Each row is a point on a tangle of strands that fork and nearly touch. The rows are in no order.
Two points are linked if the straight distance between their rows is under 92.6. Some points are linked to none.
J_58: [ 17  17 -18  10  14 -38 -10   2   1  12 -20 -51  30 -21 -49   7   0  -4
  10   4   0  16  20  27 -45]
J_699: [  1  50  27 -11  10 -38 -12  15 -34  14   4 -11   1 -33 -23  18 -11 -12
 -27   2  -3  -8  43  54 -27]
J_762: [-38 -29  12   5  13  23   5  -4  46   0  23  -8  12  20  48   0 -31 -18
   5   0  28 -12  -5 -10  45]
J_983: [ 15 -57 -28  19 -16  19  23 -26  38  -5 -13  -8 -11  13   8 -14  12   1
 -35  -9 -16  17   3 -14 -10]
J_143: [ 14  50 -27 -28 -17 -33  24  34 -22  20 -40 -52  27 -20 -26   7   5   5
  22  20   1  25 -10  39   3]
J_304: [ 27   7 -24  32   9  -7 -13 -26  15   9 -33 -21  10 -22 -37  -8  20  24
  26  -4 -24  32  15   6 -47]
J_881: [ 13 -39   0  26 -23  31   4 -29  -8 -39  15  67 -48  44  14 -17 -12  19
 -43 -38 -24  15  12 -62   7]
J_468: [-22 -56 -17 -10   1  30  29 -13  46 -11 -21   8  -2  45  23   0 -23 -17
   4  -8  34   7   3  -7  46]
J_539: [ 21  34  26  16 -15 -12  11   9 -11   4   0  -6 -30 -25  66 -22  23  12
   8  25  -5 -27 -31 -34  -3]
J_796: [-21  60  31  -9 -24 -33  19  30 -23  29  12  12   8  -2  41   8 -14 -18
 -20  -4  10  24 -12  13  -4]
J_185: [ 30  12   2  35  19   2  22  20 -16 -20  41  22 -16 -28  51  -9  24 -28
   3  18  -4 -14 -58 -77  36]
J_598: [  3 -17 -11   0 -14  27  -1 -14   8   1 -22  49   2  15 -38  -4   7  11
 -22 -20 -22  29  37  29  -2]
J_713: [-23  67  13   2  21 -60 -45   6 -19  -4  20 -40   1 -22 -23  27 -19  20
  17   3  -1 -43   9  16 -55]
J_567: [ 14  32 -15 -13   8 -39  -7  24 -19  24 -34 -47  40 -38 -71  10   4 -10
   7  12 -23  20  23  50   5]
J_420: [  9  -2 -20   9  35  22 -15 -10  -5   3   9 -34  21  12  -4  22  12   8
  68   6  63 -22  -2 -21 -13]
J_90: [  3 -24 -24  11   7  12   3 -11  16  13 -31  30  30  -8 -76   8  16  -7
   1   4 -40  38  47  50   2]
J_858: [ 12 -30 -33  13   8  -9 -13 -38   6  15  -7   0   9 -10 -51 -13 -14   9
  -2 -24 -12  12  23  -5 -63]
J_82: [-33  -1  27  -8 -12   2   1  16  23  22  20 -14  17   8  41  12 -33 -33
 -13  -1  27 -26   4  22  42]
J_459: [-14  46  27   7  26 -26  -8  21   0  -6  51 -65  -8 -18  29  34 -13  14
   1  17   7 -49 -22 -15 -39]
J_214: [  5  43  20   3 -31 -21   7  19   7  10 -39  -3  14   7   5 -12  28  -5
  -4  13 -24  40   1  23  -3]
J_83: [  2  39 -21 -32 -16  10  27  25 -32  28 -18 -10   0 -12   1  12 -14   9
  38  11  45 -22  14  23  35]
J_417: [-25 -61  47 -21  10   9 -12 -17 -28 -53  48  45 -21  20  31 -24 -16   3
 -41 -22 -61   9 -36 -60  -1]
J_823: [  3 -17   2  33  -1  24  11   3  38  -5   3  10 -16  -5  61 -21  32 -12
   4  16  -8  12 -47 -40  38]
J_216: [ 33  -2 -15  33  33  35   5  -2   9 -18   0 -11 -11 -12  25   4  55  10
  52  31  23 -16 -16 -42   3]
J_506: [-12  46   6 -43  -6 -22  17  34 -45  24  13 -11   8 -19  -6  27 -20  -8
  -8  10  32 -45  12  40  27]
J_2: [ 10  36   1  -1  26 -12   8   8 -23  -5  17 -26 -10 -27  43  -5  25  27
  41  32   7 -48 -45 -39 -22]
J_621: [ 37  24 -25  21  45   9  13   0 -22 -13   8 -32 -12 -34  16  11  54  28
  55  31  15  -9 -34 -49 -27]
J_181: [ -1  33  24   3  12 -45 -41 -11 -13   1  10 -12  -8 -16 -10   7   8   8
  -1   7  -2 -27  14   2 -60]
J_78: [ 43 -18 -12  46  20  24   9   9  11 -24   8  12 -11 -16  35 -18  52  -9
  27  20  11 -12 -56 -50  34]
J_348: [-13 -20  35   2 -18  37 -10 -13  32 -13 -10  51 -17  11  34 -17   4   7
 -18  -7 -43  40  -1  19  22]
J_484: [-26  54  39 -22  -1 -61 -33  32 -33  14  26  -8   0 -30 -41  24 -36 -12
 -44 -10  -7 -14  11  47  -2]
J_104: [ 14  -8 -20  17 -60  12  14  -1  15   7 -17  44 -28  35  10 -12 -15  -4
 -21  -4  20   9  14  -7  37]
J_732: [ 13 -30 -27  -4 -49  38  26   5  37  -3 -23  53 -30  30 -14  -4   1   7
 -24  -8  -4  14  26  24  58]
J_211: [-25  48  28 -15  -2 -25  20  29 -10  18  34 -60  10  -5  47  32 -21  -4
 -10   3  13 -33 -13   2 -12]
J_27: [  7  21   1 -31   1 -15  17  50 -38  25   3  -8  18 -24 -24  24  -3 -39
 -35  13  11 -16  18  59  37]
J_392: [  7  47 -17  10  -5 -16  13  -2 -20  13 -21 -11   4  -2   5   6  13  13
  13  10  27  -6   3 -10 -28]
J_387: [ 13  40 -30   2 -25  -9  27  29  11  22 -52  -4  17  -3 -27   3  23  11
  18  16   7  44   0  33  17]
J_726: [ -7 -31 -41  -4  14  14  20  16  33  10 -45 -22  17 -14 -44  16 -14  -5
  20   1  23  48   1  41  46]
J_197: [-11 -16  -8  -1   5 -13 -37 -23 -11  -5   4  34   5  17 -32 -10 -31  -4
 -16 -29  13 -25  28   1 -20]
J_569: [ 13  39  39  14 -29 -36   4   4 -16   8  12  24 -55 -12  50 -24   8   3
 -38   6  -3   3 -14 -32 -17]
J_513: [-11  39  49 -20 -33 -27 -17  16  -5  24 -17  11   2  -6  21 -13  -6  -8
 -22  -9  -5  33   3  25   3]
J_60: [-10   4 -21 -18  -7   4  15  25  25  24 -46 -30  18   8 -13   5   6   6
  38   7  48  37 -16  24  21]
J_188: [ 11 -65 -14  13  -7  24 -10 -25  31 -26  -7  15 -15  18   8 -41  17   9
 -17  -9 -51  14 -40 -33 -11]
J_289: [ 21 -27 -17  27  -4  -8   1 -28   6  -3 -12   6  -2  11 -10 -19  23   3
 -31 -11 -16  14   5 -20 -50]
J_554: [-31 -75  -8   0  12  33  17 -23  29 -32  12  13  -8  37  32 -25 -24 -12
 -10 -19 -11   3  -8 -41  33]
J_29: [  3  -9 -10 -14  16   8   4  29 -11  17 -11  -6  23 -38 -57   9   7 -38
 -28  10 -19  15  27  67  48]
J_888: [  7 -19  27  19  -5   8 -21 -26  -6 -25  27  39 -20   2  38 -24  -1   3
 -19  -6  -8 -20 -14 -46  13]
J_977: [ -9 -19  20  16 -21  25  -7 -14  33  -4  -7  20 -15   4  38 -29  17   2
  -4   2 -12  -4 -15  -8  24]
J_644: [ -2 -27  15  -9 -20   7   1   4  13   4 -11   3   9   0  -8  -2  -2 -34
 -31  -5   2  -4  25  36  20]
J_437: [ 15 -27 -32  19  34  25  -9 -17  12  10 -15 -21  24   4 -30   5  -5   7
  47  -9  48  15  13 -12 -17]
J_902: [-10  46  -2 -39   4 -20   9   8 -15   5  -6 -72  17  -5   7  10  20  33
  59  24  18 -33 -33  -5 -20]
J_611: [  2  38 -26 -45  -4  -7  40  21 -19   4 -34 -72  12  -5  -9  23  29  17
  48  33  22   3 -11  16  -7]
J_107: [-32  41  28 -10 -14 -20  27  36 -12  36  35 -18  13   3  45  22 -39 -28
  -1   5  26  -6  -5  12  20]
J_155: [-12 -42  23   1 -25  45  -5 -16  18 -30  12  75 -26  49  30 -18  17   8
 -26  -9 -59  33 -10 -16  19]
J_521: [-21  56   5 -18   7 -37 -24  18  -1  -5   9 -64  29  -6  -7  19 -13  31
  41  14   5 -23 -21  15 -26]
J_412: [ 37   2 -54  25  -6  16  17   8  12  28 -41  16  16 -11 -82  19  28   4
  22   5 -11  44  43  55   4]
J_413: [  9  16 -15  -6 -33   1  16  16 -10  24 -14  25  -3  -1   6  -3 -18   5
   1  -3  41   1   9  16  35]
J_757: [-10 -28   4 -13  27  10 -14  -9   6  13   2   8  38  -8 -68  19   3 -35
  -8   0 -25   7  50  60   8]
J_4: [-20 -64  -1 -39 -19  41 -11 -32 -12 -26  -4  56 -10  42 -17 -20 -19   5
 -13 -22 -37  -7  41   6  -2]
J_878: [  4 -34  -5  -1 -10  14 -23 -41 -19 -10  -1  62  -3  28 -26 -10  -4   4
 -13 -38 -13  -2  43  -7 -25]
J_167: [ 19 -13 -16  21  42  -3 -22 -14 -15 -12  40 -37   9   3   3  15  -2  -6
  37   3  50 -54 -34 -54 -12]
J_636: [ -1  38   5  27  50 -29 -33  17 -10 -23  67 -31  -6 -30  14  21   9   2
  11  12   3 -66 -47 -43 -29]
J_401: [-17 -51  -2 -26 -20  34  -3 -31 -26 -40   9  65 -35  36   4 -30 -27  25
 -36 -38 -40  10  11 -33 -16]
J_444: [-27 -42  13  -8  11   4 -17 -33  -4 -28  27  18  -1  22   7 -11 -42  -2
 -34 -31 -11 -25   8 -18 -11]
J_384: [ 17 -14   0  22  25   0 -22 -19  -4 -20  24   0   0  -3  26 -15   3  -7
   8   0  19 -36 -32 -51   2]
J_453: [ -9 -34 -24  -3  40  17   0 -14  36   7 -30 -30  32   2 -39  14 -24  15
  27  -8  25  40   6  31  -3]
J_26: [-17 -54  51 -15 -17  28  -1 -16  14 -26  32  46 -29  27  46 -23   0 -13
 -37 -16 -61  13 -35 -34  16]
J_871: [ 39   9 -63  23  -7  23  17   3  13  32 -37  -8   3  -1 -58  18  35   9
  52  12  27  47  35  15 -32]
J_988: [-42 -51  43 -34  -2   9  -3 -28 -12 -32  48  27 -26  36  32 -17 -60  -2
 -47 -34 -28  -6  -9 -42  -5]
J_698: [-12  21  54  -8  10 -34 -45 -19 -10  -8  13  -3 -12 -23 -21  15 -14  -2
 -33  -6 -20 -21  33  43 -38]

A fork is a point with three links. Follow the links from the first point to the second and name the forks in between, in order.
J_4 / J_384: J_878 > J_977
J_29 / J_513: J_90 > J_878 > J_977 > J_387
J_289 / J_348: J_143 > J_387 > J_977
J_878 / J_107: J_977 > J_387
J_902 / J_413: J_143 > J_387 > J_977 > J_878 > J_90
J_762 / J_420: J_107 > J_387
J_506 / J_2: J_90 > J_878 > J_977 > J_78
J_197 / J_713: J_977 > J_387 > J_143
J_78 / J_90: J_977 > J_878

Follow the links from the first point to the second, and from the first to the third. Name the last point that the two ways share.
J_513 / J_26 / J_698: J_387
J_713 / J_569 / J_506: J_977
J_78 / J_468 / J_4: J_977
J_554 / J_444 / J_484: J_387
J_197 / J_713 / J_983: J_143
J_420 / J_858 / J_699: J_143
